Each row is a point on a landscape with many peaks, with its height.
A climber steps from a point to whichever of its 5 nearest points has the largest rise for the distance, and stops where none of them is higher. Distance is the straight distance between rows; heights are no part of it.
gume height 441: [129 151 136 143 156 122 127 162 143 129 123 122 124 136 111 136 113 131
 149 132 132 132  93 118 140 140 141 125  94  91 119 123 114  95 106 136
 131 128 104 127 144 152 118 145 149 135 154 144 122 118 141 139 116 172
 140 129 144 133]
pufem height 660: [136 129 111 143 146 139 118 171 123 106 110 128 128 133 150 104  93 114
  98 140 154 148  82 110 154 127 102 125 122 124 110 115 137  73 113 131
 131 121 113 108 149 162 136 152 139  97 141 134 115 106 134 130 125 161
 153 149 132 133]
Meb height 181: [100 181 179 141 119 145 126 161 140 158 129 130  79 140 102 126 146 144
 142 136 145  63 130 117  98 161 103 150 132 115 159 128  97 127 120  95
 161 127 105 130 117 102 138 103 148 163 111 163 133 106 138  75 140  93
 131 126 146 123]
tadag height 690: [153  44  96  93 106  84 157  44  88 115 134 145 159 121  89 155 129 154
 153 131  62 136 182 169 124  89 138 111 142 139 102 155 118 186 145 149
  93 130 121 134 134 104 113 129 117 114 123  92 156 206 127 139 126 108
 119 129 101  99]
Peva height 380: [120 161 152 167 158 139 119 177 140 114 115 146 113 152  91 111 125 150
 144 127 133 100  87  92 130 150 135 135  98  93 128 104 103  97 110 128
 157 127  96 108 110 145 114 111 168 138 156 132 115 119 153 121 119 183
 127 117 141 127]
bitu height 491: [136 161 117 168 161 128 118 189 139 101  90 148 144 143  98 142  85 125
 147 106 129 159  79 107 141 153 189 123  58 104 125  93 131  68 134 173
 172 119  89 111  96 156 128 127 159 110 164 152 113 152 149 177  92 209
 169 126 139 123]
bapib height 670: [146  96  96 127 145 131 121 130 121 112 117 118 128 117 142 123 101 126
 110 134 142 165 105 133 145 119 118 130 115 125 113 111 130  77 111 145
  94 139 139 114 130 139 132 150 131 110 136 124 107 113 121 161 147 173
 156 155 140 153]
sego height 627: [124  98 100  93 118 105 151  61 103 150 154  96 139  91 163 142 142 119
 104 146  93 147 172 163 133  98 123 131 142 143 101 143 148 146 136 123
  78 141 171 141 167 129 152 138 105 103 120 128 131 131 104 120 135  69
 112 146 111  97]
pif height 216: [124 190 156 172 150 146 113 220 155  91 105 151 115 132  95  97 121 139
 159 122 136 120  72  96 123 152 148 128 111  80 146 120 103  87 118 135
 162 138  95  87 117 140 141 121 167 154 135 123 116 128 164 120  97 189
 123 128 134 136]
zilu height 418: [ 94 132 134 115 111 159 130  89 120 156 134  97 122 113 191 131 148  89
  88 125 148 110 156 133 137 118 106 126 159 142 120 145 164 158 129  71
  88 135 179 173 147 113 142 148 127 130 108 137 144  83 111 106 151  75
 122 147 107 127]
Gok height 493: [128  84  86 112 117  89 144  74 117 136 118 118 139 128 123 150 128 115
 135 143  88 164 141 156 147 120 145 122 130 120  96 139 121 140 128 154
  95 134 149 133 131 110 121 150 127  96 138 106 124 155 120 153 136 127
 128 121 105 115]
Sav height 444: [109 174 193 132  91 143 118 123 158 134 138 124  90 170  90 132 154 154
 156 128 139  44 165 112  93 175 102 134 142 125 159 130  94 180 136  98
 178 109 118 160 134  82 100  61 107 172  85 152 148 115 153  66 142  94
  83  98 168 151]
bigu height 818: [174 107  67 141 151 128 117 150 120 115 100 127 133 135 159 131 104 125
 108 125 144 182  65 124 143 111 127 115  98 157 104 101 141  62 131 138
 104 134 129 100 110 163 146 150 135 108 142 131 102 131 113 169 112 179
 174 152 143 159]
kibav height 254: [ 91 139 176 101  90 150 130  97 133 158 148 106  98 109 198 138 159  98
  72 106 159  99 197 124 107 129 111 125 181 157 159 146 163 213 165  85
  90 103 195 188 139  90 126 121  66 152  79 140 150  76  96 107 134  55
 104 151 109 152]
nifuf height 488: [169  55  54 103 145 111 149  80  96 152 144 109 155 104 157 119 132 139
 115 154 101 182 139 183 126  93 110 130 126 156 104 119 154 100 127 149
  71 136 160 106 133 150 149 148  97  67 147 101 121 164 104 164 133 132
 153 141  99 124]
Pog height 296: [100 171 195 132 102 150 140 153 151 157 140 149  93 154  72 119 164 154
 168 120 141  67 129 118 106 177 110 153 143  95 161 143  98 158 142 108
 189 120 107 126 102  99 130  65 144 161 116 149 157 115 164  67 131  90
 108  91 149 135]
difo height 486: [152  83  74  98 141 106 137  83 104 133 138 117 162 136 130 131 108 132
 132 139 115 160 108 160 149 106 138 115 125 150 112 135 135 115 119 157
  87 121 137 117 140 121 126 130 100  92 144 103 127 163 117 169 139 133
 142 121 121 112]
Rumod height 546: [149  52  71  89 128  92 146  80  96 146 150 119 149 120 131 125 135 125
 130 140  91 177 139 173 130 107 122 135 133 147  96 140 125 150 131 155
  82 146 157 124 153 107 141 147 106  86 132 107 121 178 110 155 116 116
 127 138 107 120]
Mef height 539: [165  58  23  77 156  99 148  59  77 152 131 121 166  83 154  89 156 145
 107 163  84 198 141 208 136  97 106 118 143 166 108 124 162 129 163 160
  70 130 177 117 121 163 145 121  62  65 140  59 113 169 113 177 112 108
 164 147  65 113]
degul height 536: [ 92 156 175 122 104 149 133 126 143 147 155 101 100 138 158 125 168 107
 101 124 149  86 154 119 107 151  99 137 161 135 152 136 134 160 133  87
 139 109 152 151 135 105 109 124 123 151  99 148 147  95 118  78 142  65
 115 137 118 145]
rosop height 579: [138 191 158 189 145 183  95 221 152 118 101 140 104 124 184  85 127 143
 138 120 152 124  66 104 131 124 101 157 150  94 158 111 140  65 101  90
 191 145 119  91  98 178 117 116 163 180 119 119  99  86 147 114 124 151
 121 126 131 156]
som height 339: [105 117 163  94 103 129 124  79 124 140 141 110 127 116 188 157 157 100
  74 121 148 104 224 134  95 117 118 127 145 160 134 160 161 217 155  90
  90 112 187 202 165  85 122 114  67 134  74 134 149 101  89 113 140  57
  80 132 136 139]
Gomus height 862: [ 99 116 182 105  96  95 145  77 133 112 155  98 138 151 105 153 146 123
 122 138 115  77 210 150  80 143 136 120 143 143 127 160 122 214 150 115
 137 111 132 169 138  65 119  82 103 140  70 138 150 111 115 101 129  72
  73 106 147 114]
Kobav height 322: [126 159 144 165 152 110 117 199 141 115 119 149 126 139  82 113  90 130
 156 117 118 137  94 102 143 159 164 127  90  91 120 111 110  79 136 143
 154 128  86  97 110 160 125 136 163 150 150 141 120 111 149 129 104 192
 155 131 147 127]
posit height 545: [136  79  84  81 121 116 153  60 100 145 141  99 146  96 167 138 174 104
  89 140 108 159 165 170 136  85 113 140 157 177  98 160 179 160 145 129
  53 152 187 133 142 126 155 142  84 101 108 114 133 141  88 147 134  96
 115 134  93  95]
gis height 321: [101 122 144 105  98 144 132 111 126 160 143  95 118 107 194 144 169 104
  86 141 165 110 184 115 122 131 103 126 171 159 147 141 151 185 132  76
  85 105 171 176 154  86 120 133  99 150  99 138 155  94  96 104 156  49
 100 141 113 145]
Rined height 644: [169  47  41 105 128  89 151  50  81 123 149 133 176 114 108 123 126 147
 148 149  79 179 159 186 135  91 139 106 130 141 107 119 137 167 147 173
  95 140 133 123 120 119 122 126  85  88 123  61 140 209 117 160 119 125
 140 112  75 113]
Vusel height 470: [155  54  51  57 130 109 146  65  88 161 139 111 158  83 190 124 167 128
  97 149 108 171 148 176 139 100 115 134 145 161 103 136 176 140 152 130
  44 137 195 127 150 147 150 144  78  84 131  81 116 138  99 158 117  94
 150 133  78 104]
sugam height 544: [119  74 119  82  97 101 143  60 109 139 153 106 145  91 168 145 149  96
 101 125 109 137 195 156 119  84 129 137 155 156  95 157 155 201 156 111
  61 146 177 164 157 108 138 139  80 111 106 119 155 147  99 116 131  69
 108 130 107 117]
Tefi height 580: [103 112 137  98 109 126 134  93 132 154 146 103 118 114 133 141 140 111
 114 146 130 112 167 127 112 116 103 153 144 145 125 143 148 179 121 102
 113 135 146 156 151  97 135 145 114 123 123 157 165 119 111 113 146  81
 114 127 120 105]
tuved height 484: [124 154 126 146 139 128 128 171 121  98 117 154 145 138  51 133  82 129
 163 104 112 156 112 110 156 125 181 129  77  96 113 102  99 102 117 188
 137 126  68 129 114 144 124 143 170 134 187 139 131 147 149 185 126 201
 146 110 140 124]
Buzet height 540: [174 104  94 117 150 111 135 115 105 118 132 164 177 125  72 138  79 158
 179 117  77 201 116 156 147 117 181 112  78 129 102 113 107 134 126 213
 118 134  96 123 118 120 121 144 123  98 156 104 120 185 133 202 132 186
 158 116 121 120]
kidi height 677: [150 174 137 189 168 146 102 217 149  86  91 155 115 139 121 117  85 130
 139 103 144 148  55  88 142 137 140 120  99 107 134 103 143  38 128 151
 173 134  85 101 100 176 125 137 165 121 148 151 108 108 169 154  97 202
 151 141 143 127]
Ravos height 514: [106 122 193 100  98 110 139  73 152 124 151 101 129 139 146 136 152 111
 107 112 139  66 228 150  85 126 126 128 149 158 129 148 146 224 162 118
 119  87 172 192 139  67 117 111  69 141  60 151 146 100  94  85 134  63
  75 117 141 142]
bas height 645: [124 148 151 157 151 138 114 183 136 121 120 132 103 126 123 104 125 129
 137 144 134 113  96 112 140 147 132 143 126  97 137 126 118  93 109 111
 141 129 101 109 131 143 143 153 156 136 140 144 122  95 134 113 122 148
 132 125 141 137]
zas height 175: [117 198 176 166 134 133 124 197 162 120 130 155 109 146  56  97 146 151
 170 129 118  91 106  99  94 167 156 125 115  82 151 127  89 114 102 119
 174 126  83 117 107 145 133 105 164 153 135 138 129 118 159  94 129 150
 121 103 156 134]
Pofaz height 703: [120 163 147 170 141 156 113 201 151 104 105 130  95 145 150 110 120 128
 110 139 155 130  69  98 145 140 111 135 123 114 122 104 118  75 112 112
 162 128 116 102 123 169 120 149 161 140 152 134 104 109 151 125 105 171
 138 127 134 135]
vukes height 791: [116 102 117 110 124 119 142 101 124 142 140 114 133 125 157 137 149 104
 105 141 124 122 137 129 131 108 121 135 145 141 112 150 138 136 126 100
  83 124 166 137 161 138 127 145 126 112 126 144 128 121 109 117 148  96
 146 131 127 106]
Popum height 476: [124 107 116  90 120 136 132  88 109 161 157  96 136  92 199 148 160  85
  81 125 148 142 165 137 128 101 113 127 163 156 120 153 179 163 146  86
  62 134 196 162 159 132 136 138  85 128 103 129 149  81  78 125 148  57
 123 141  91 124]
mub height 675: [121 193 157 187 111 202  79 208 158 159 111 134 121 104 188  77 173 149
 137 124 149  99  80 102 125 144  76 159 180 108 189 120 121  93 104  71
 206 148 120  80 118 170 120  90 140 202 116 131  91 107 139  68 137  98
 104 127 124 163]
vuk height 721: [135 166 109 166 157 134  88 206 126  91  83 154 107 151 154 123  70 120
 112 106 157 159  51  93 138 151 143 102  89 138 167  97 171   4 135 149
 198 140 104  70  89 195 131 142 168 103 152 135 104 139 160 164  77 207
 175 143 153 143]
Rel height 256: [103 145 150 119  97 175 125 118 135 173 146 103  95 100 200 124 172 104
  59 116 177  96 158 108 133 115  98 125 177 139 166 147 164 174 143  68
 111 110 176 152 167 129 132 130  92 173  97 125 159  58 103  93 136  57
 107 154 107 142]
non height 607: [190  38  50  95 150  74 147  22  61 133 136 126 160 112  88  92 139 147
 140 146  82 189 155 205 135  97 130  98 138 144  96 112 144 161 160 185
 102 121 132 119 123 125 121 133  84  68 132  47 148 218 120 179 110 128
 141 130  54  99]
veg height 808: [140 141  86 161 156 150 117 179 126 107  97 118 124 142 169 109 107 113
 108 125 168 145  76 109 132 127 124 136 127 134 134 113 164  47 114 113
 134 145 119  95 114 184 127 142 139 133 140 119  92  99 134 140 110 154
 153 142 139 155]
kuda height 333: [110 170 159 157 117 157 135 152 131 141 134 128 103 139 130 122 153 126
 117 137 144  80 129 102 115 152  95 143 153 110 151 133 112 133 109  89
 147 126 116 125 129 118 120 127 152 152 109 145 143  91 136  65 134 103
 116 125 141 142]
Tof height 508: [141 126 120 124 135 124 121 146 130 110 132 121 129 129 114 121 101 123
 131 142 146 136  92 100 141 130 131 139 126 130 119 124 132 102 110 135
 111 134 129 126 158 142 128 144 142 136 151 142 123 116 136 136 131 150
 144 144 143 131]
Nikev height 449: [ 90 138 186 109  99 121 137  75 149 144 148  93 109 125 146 133 160 103
  93 106 166  80 197 141 114 128 108 127 159 154 137 152 139 183 151  90
 119 124 166 181 150  84 113 122  83 123  76 144 146  93 103  97 141  60
  70 125 135 125]
Guzul height 557: [122  87 115 110 111  84 143  79 100 116 131 113 153 119  87 148 122 139
 156 125  92 132 160 134 113 117 146 118 117 131 102 158 115 173 105 146
 116 133 113 150 137  78 115 143 137 114 133 117 130 149 114 132 139 118
 122 131 131  92]
ponof height 578: [129 181 178 172 122 167 103 211 145 126 116 147 101 130 163  90 150 141
 148 144 159 105 100  98 132 138  97 151 153 104 174 123 110  83 113  64
 193 127 115  99 121 162 131 113 145 183 123 121 103  94 142  79 112 128
 100 120 150 162]
fezus height 762: [ 99 151 186 122 103 128 127  89 148 137 148 112 106 155 128 128 160 136
 113 135 160  63 211 131  86 152 134 127 156 141 145 156 114 195 147 100
 155 107 137 180 127  69 106  97 100 148  87 157 154 110 120  83 138  67
  83 103 145 148]
nume height 559: [102  80 152  91  93  96 153  59 120 121 149 104 145 109 153 151 147 111
 107 134 113 107 213 150 102 127 118 133 138 158 126 161 145 205 147 120
 102 121 154 179 141  80 123 115  73 109 101 140 153 146  98 103 135  66
  72 126 130 112]
zub height 468: [148  76  94 109 119 105 141  95 104 128 134 126 146 137  82 147 118 148
 164 120  86 149 129 162 145 102 160 123 102 125  80 127  94 135 120 175
 111 127 107 122 134 121 119 141 126 109 152 118 136 156 122 157 135 156
 118 125 130  99]
vit height 541: [162  64  69 105 106 104 149  66  96 122 122 154 180 107  70 132  98 153
 166 134  79 200 133 180 136 114 168 109 110 126  85 103 104 158 133 180
 104 125  99 115 126 106 126 142 121 112 151  69 143 198 140 182 135 145
 139 124  98 105]
fazo height 594: [183  56  32  98 147  83 143  45  90 142 123 124 160  96 128 105 128 156
 110 147  91 199 132 181 134  98 122 116 120 160 102 137 147 135 155 188
  91 128 164 114 122 128 134 131  70  61 146  65 128 194 128 185 124 107
 152 131  82 107]
rud height 669: [147 126  94 148 157 157 108 176 139 110  84 122 139 143 148 137  74 112
  92 113 176 177  61 101 143 126 117 118  89 144 132 100 167  28 117 139
 153 123 122  78  98 191 128 137 144 107 140 134  89 132 147 149 101 202
 179 143 169 131]
kek height 346: [108 142 154 146 138 145 127 136 135 132 155 126  96 133 137 124 152 121
 124 134 142  96 143 108 124 128 107 153 149 112 141 128 126 131 108  87
 126 136 143 141 139 126 115 136 156 132 111 136 137 100 119 106 139 118
 111 142 127 127]
gevo height 81: [112 202 191 140 101 151 129 170 164 142 124 158  82 157  60 118 168 152
 185 117 115  59 115  91  98 179 107 141 128  91 178 137  86 140 134 111
 189 134  88 125  91 125 143  61 163 170 135 148 128 131 147  62 154 110
 104  95 147 134]
Bikam height 608: [155 160  95 157 158 121 119 200 138  85  84 173 135 156 131 143  68 132
 123  94 143 169  61  96 139 140 168  98  67 148 143  98 152  37 138 176
 167 119  92  79  85 183 134 153 176 107 157 139  94 143 152 177  98 204
 180 133 164 144]
Laz height 481: [142 158 138 138 167 126 112 182 141 105 107 161 163 141  61 146  71 137
 166  92  99 158  99 116 161 137 207 113  69 112 125 101 104 120 142 206
 164 122  71 113  96 144 128 135 180 117 177 142 110 171 141 199 120 211
 163 103 158 116]
leki height 577: [ 99 124 163 105 100  94 136  77 140 139 149 106 114 138 118 148 145 128
 123 123 116  88 193 143 100 131 127 115 123 156 122 148 119 194 135 111
 128 113 138 169 158  68 134 107 117 137  98 162 157 111 110 101 149  68
  85 122 130 126]
fefaz height 355: [109 134 138 157 140 165 102 151 138 112 127 120 110 121 168 109 120  99
 111 143 170 107  82 106 138 117  87 155 163 124 144 131 131  89  94  81
 143 126 130 104 134 163 118 127 139 142 119 138 112  83 116 108 133 123
 124 169 118 150]
Kulor height 550: [102 209 187 164 119 173 112 209 184 149 114 175  96 117 144  99 159 164
 176 125 126  78  91  96 115 163  74 141 139  95 193 119 104  94 121  88
 210 116  95  82 108 138 119  85 155 193 127 126 113 117 172  75 142 112
 100  92 145 164]
Zofi height 538: [130 109 104 115 138 110 125 119 114 126 150 105 132 119 129 132  99 122
 127 141 114 154 114 140 160 124 123 137 124 133 103 123 129 114 123 144
  99 128 121 119 134 129 138 150 130 125 143 123 135 136 118 144 132 142
 153 135 127 119]
zufo height 286: [127 173 162 156 148 135 114 208 139  92  92 160 140 147  46 122  92 143
 188 110 104 122  80  97 143 145 190 120  81  85 136 106  81 102 128 180
 179 121  72 121  91 152 128 123 173 135 172 151 117 136 148 150 118 219
 158 103 146 116]
pum height 610: [189  53  49 101 137  75 136  58  84 130 127 129 172 114 118 117 128 151
 144 140  84 179 138 187 149 103 139 105 114 143 106 120 126 140 153 184
  93 127 132 118 124 127 122 131  97  91 145  80 148 207 128 175 125 125
 134 131  84 101]
sipo height 569: [114 105 126 114 125 122 143  99 124 132 140 127 129 128 119 158 127 114
 129 133 105 114 149 139 129 128 131 131 130 132 117 145 117 147 109 123
 118 138 118 152 143 108 120 137 128 124 130 137 160 126 102 103 136 113
 101 138 135 112]
ronol height 460: [115 171 168 154 127 171 109 187 153 141 135 122 100 136 142 106 141 139
 114 153 167 105  99  98 135 136  99 143 160 114 155 130 121 113 105  81
 152 146 130 114 121 148 132 131 154 175 115 138 135  86 125  88 127 116
 124 134 127 146]
vasi height 414: [167  73  68 115 137  91 136 108 123 119 131 122 157 121 107 127 105 143
 137 133 109 192  89 152 147 109 146 116  98 140  98 107 130  91 122 181
  98 141 115 111 117 129 127 146 130  97 136 112 104 162 134 174 133 168
 158 133 122 123]
nipob height 860: [132 164 138 189 146 149  97 201 134  88  85 156 126 139 166 108  96 122
 100 117 169 145  59  89 130 139 113 116 112 133 158 101 144  49 117 119
 195 128 107  63 100 184 134 131 166 145 131 117  93 121 146 128 102 182
 145 131 153 146]
Sudov height 41: [ 96 170 179 146 110 130 133 130 149 133 134 146 102 147  74 144 151 153
 148 130 127  61 130 107 101 170 124 137 145  85 132 133  88 164 114 120
 155 141 102 141 113  94 134  78 145 148 123 152 145 112 168 101 130 116
 116 112 162 126]
pib height 353: [111 116 159 113 126  99 140  99 134 131 146 119 111 140  86 136 129 120
 145 123 116  86 159 132  95 136 126 114 132 113 132 140 115 194 112 115
 147 136 124 159 132  78 122 128 119 124 114 147 146 128 134  96 157 101
 115 109 147 106]
Gak height 617: [133 118 114 119 137 148 143 109 120 127 131 109 122 119 161 137 131 109
 111 152 137 138 109 139 141 103 100 139 153 131 114 133 134  99 103 101
  96 137 145 121 158 141 143 152 120 117 137 124 123 106 115 119 132 122
 129 145 119 135]
munu height 426: [169  72  54 115 155 105 143  92  98 133 127 133 159 110 114 126 114 132
 133 125 116 198 120 176 137 100 139 100 126 149 104 105 145 114 141 177
  80 135 132 114 136 138 152 133 120  74 136  72 116 145 121 177 132 140
 154 141 101 133]
Fimal height 812: [161 117  84 136 149 112 104 161 127 108 117 142 141 135 100 142  63 138
 152 113 125 180  71 139 146 139 178 125  81 129 109 114 132  74 123 197
 132 131  96 120 115 152 130 151 140 103 159 129  99 182 142 196 124 196
 177 120 133 116]
tek height 612: [110  72 159 101 103  79 138  53 133 101 141 119 149 139 105 162 146 120
 130 116 114  89 215 144 112 117 148 123 141 150 115 166 132 211 143 126
 124 116 146 169 140  60 124 131  92 119  77 130 138 146 113 104 131  77
  80 135 132  99]
rukiz height 469: [122  87 136 112 101  98 145  71 134 129 142 145 129 147  85 165 146 128
 146 124  99 110 179 135 110 136 148 127 126 120  92 154 107 198  90 140
 138 136 104 158 132  60 123 119 129 127 115 144 148 141 128 115 135 117
 100 115 151  94]
Gima height 443: [135 108  88 113 125 102 128 121 113 134 125 138 159 144  74 137  92 150
 162 113  96 163 130 129 147 120 181  97  99 100  86 128  95 126 126 182
 122 130 115 128 128 122 130 146 148 103 149 113 119 160 140 185 118 162
 166 118 120 107]
kedip height 352: [ 94 136 174 100  88 119 125  66 129 135 169 110 128 100 179 151 159 100
  87 106 145  83 236 144  95 117 123 137 149 171 126 153 159 213 162  90
  96  88 190 191 141  71 133 112  69 142  62 131 145  85  74  88 140  58
  63 120 135 125]
losob height 213: [109 162 157 157 139 124 143 169 127 119 114 139 141 147  65 116 116 155
 165 132 124 103 111 106 139 159 163 126  98  80 124 114  97 120 104 136
 143 124  93 134 118 125 120 130 167 133 150 154 136 104 144 125 122 162
 143 127 145 131]
fus height 628: [148 135 109 156 149 124  89 177 140  95  95 129 115 138 135 127  83 116
 118 112 149 151  59  94 135 134 134 120  85 139 136 109 128  51 126 152
 156 134 118  81 103 170 121 144 161 122 161 125 112 123 150 163 119 191
 155 136 157 150]
Fufas height 719: [140  54  94  88 104  73 166  32 105 119 158 119 161 125 131 167 153 129
 153 127  82 142 189 162 126  95 129 113 128 146 101 164 122 186 149 140
 113 144 144 140 150  99 131 131  91  97 124  90 148 198 126 141 114  86
 106 118 104  93]
sez height 582: [109 191 200 141 103 160 127 162 171 160 133 140  80 140 128 126 167 139
 142 143 149  60 146  95 102 167  92 150 153 121 172 141 101 159 138  77
 167 123 119 125 105 117 121  58 128 190  98 150 150 106 143  57 138  95
  91 103 142 173]
fol height 623: [136  99 115  94 139 142 140 106 104 149 139 108 135 124 186 142 141 106
 100 147 138 151 138 127 142  97 100 138 152 150 120 163 157 123 126  95
  56 136 181 137 167 139 163 165 109 111 124 125 133 117 115 129 132  95
 134 157  99 129]
ziva height 651: [138 127  92 129 147 116 117 135 126  99 117 165 173 125  75 142  66 145
 162 100 102 189  99 136 149 131 205 120  75 135 112  88 109 119 127 206
 126 109  96 134  94 127 133 143 133 104 173 134 121 173 153 213 128 199
 166 121 125 135]
nen height 652: [113  82 118  91 106  87 160  53 116 129 142 108 145 111 127 167 146 120
 119 122  95 116 185 152 127 112 132 135 140 138 118 146 145 171 137 129
 103 125 139 153 155  77 119 139 121 124 111 123 159 158 113 121 133  83
 101 134 122 111]
novif height 775: [ 82 175 198 128  95 160 116 139 173 177 139 133  79 145 161 119 154 135
 125 130 164  66 154 104 111 163  81 123 170 117 182 125 115 168 149  60
 154 121 123 165 115 122 112  84 112 181  98 143 134 108 126  72 140  74
  99 102 146 156]
bet height 437: [150  98  82 130 133 121 127 101 116 127 126 131 144 120 104 136  92 132
 137 113 112 160 112 146 138 114 139 118  97 125  97 120 120  93 128 166
 109 132 121 119 124 129 123 145 136  97 146 134 117 145 123 172 132 155
 147 120 139 124]
Fes height 325: [ 97 148 140 145 117 183 117 120 116 149 129 106 103 113 190 119 160 102
  83 123 178 110 129 107 135 121  75 150 183 141 140 148 143 147 112  60
 108 134 153 142 163 127 130 152 121 156 117 137 137  87 112  85 129  89
 131 151 111 143]
dolut height 554: [107 198 185 158 115 189 117 180 169 150 123 140 106 131 157  96 172 154
 147 139 147  78 113  98 123 151  85 146 167 103 187 114 112 136 121  86
 180 120 123 109 118 146 112  94 131 189 119 123 114  89 155  58 145  90
 105 105 129 147]
Nok height 168: [ 91 156 155 139 113 134 131 150 143 134 130 129  99 132  94 129 152 125
 142 148 124  92 134 108 114 153 118 123 121 115 138 132 104 126 115 104
 137 115 112 135 125  98 131 119 159 150 112 164 141 108 141  81 145 105
 108 140 136 122]
Gikav height 269: [120 177 175 142 125 150 129 174 140 134 138 148 106 139  93 116 141 130
 150 146 134  85 122  84 130 142 129 139 137 102 158 128 109 128 111  95
 157 135 106 114 127 139 126 102 153 158 134 148 136 120 143  73 120 133
 114 115 150 145]
bev height 643: [170  86  79 115 144 121 130  94 120 136 139 117 135 132 157 133 116 126
 100 149 133 149 113 155 131  99 115 125 124 143  92 120 133  84 133 149
  73 138 142 107 130 141 130 153 128 114 143 111 105 116 119 172 125 156
 144 144 116 128]
zimo height 384: [113 109 147  73  95 133 130  78 116 162 150 101 151 109 212 142 160  78
  69 110 160 104 193 136 118 115 132 147 164 166 132 150 181 197 148  73
  70 141 190 174 163 113 146 144  73 136  97 128 152  88  78 117 140  69
  97 151  99 122]
zepa height 337: [138 118 132 129 135 115 140 119 119 121 133 140 133 133  62 148 116 125
 157 125 100 118 119 119 134 129 158 137 105  91 102 131  91 137 103 176
 136 132 102 130 120 104 127 122 160 127 154 136 120 139 137 143 128 159
 128 121 138 108]
Rafo height 503: [148  88  77  85 138 122 130  90 101 139 142 113 142 123 154 125 148 118
 100 145 129 164 139 166 144  88 107 134 157 160  88 128 150 121 140 140
  65 132 172 134 152 131 122 165  94  92 116  96 121 131  97 152 132 113
 123 139  96 128]
bizon height 752: [126 166 129 166 162 142 119 194 129  97  82 135 114 137 149 112 107 114
 123 117 149 146  62  97 155 139 126 137 125 110 139 114 140  48 109 122
 174 131 113  90 101 183 135 126 158 143 152 135 104 110 138 138 108 178
 152 143 146 144]
nitu height 596: [102 182 176 137 108 185 110 156 144 143 141 127  93 133 182 104 154 127
 107 136 176  85 138 107 114 127  65 132 181 141 177 118 118 156 143  63
 148 122 151 129 141 146 107 110 136 186 113 152 134  78 124  81 130  76
 121 138 118 150]
zoka height 462: [116 188 177 177 123 169 117 207 158 114 114 145 103 137 117 105 128 147
 148 144 136  87 104  95 115 162 108 131 142  89 156 119 104  87 106  95
 176 135 110 110 128 151 125 106 152 161 131 133 108 106 155  95 121 138
 120 112 148 151]
Zuf height 390: [136 184 137 149 153 141 116 196 154  97  93 168 151 139  68 152  72 136
 168  78 113 159  88 115 133 129 214 112  62 101 132  89 101 115 133 207
 195 119  64 129  94 158 136 131 179 113 192 152 104 161 162 192 120 228
 169  99 143 117]
Kogu height 657: [152 123  79 152 168 124 113 156 126 105  99 155 131 143 130 140  67 130
 106 110 150 186  53 125 140 124 163  97  73 147 131  96 146  56 128 176
 141 119 104  92  87 174 127 138 156  95 148 138  94 154 139 171 111 207
 194 127 153 135]
ragek height 629: [146 146 110 136 147 111 118 159 126 104 111 136 152 133  71 129  75 132
 154  99 124 146 103 112 144 138 181 112  78 101 125 114 102  75 139 176
 149 128  93 111 111 141 126 131 154 114 163 140 110 156 142 180 125 207
 167 122 141 113]
neka height 543: [114 185 157 166 142 156 126 188 145 113 124 126 100 140 141  98 139 140
 132 146 138 103  85  95 130 139  98 137 136 114 157 125 121  89 106 104
 153 143 109  91 128 144 119 126 152 159 122 128 121  96 148  96 132 129
 129 131 123 141]

Call two points neighbours if one is among the 5 nearest of the other. Go from one point of each pair to the other, from neighbour to neighbour, staying as high as possible. Name the lowest point that can't be avoided.
veg and mub => rosop
mub and novif => dolut
veg and Fimal => Kogu
vukes and Gomus => tek
Fufas and vukes => sego
veg and nipob => bizon
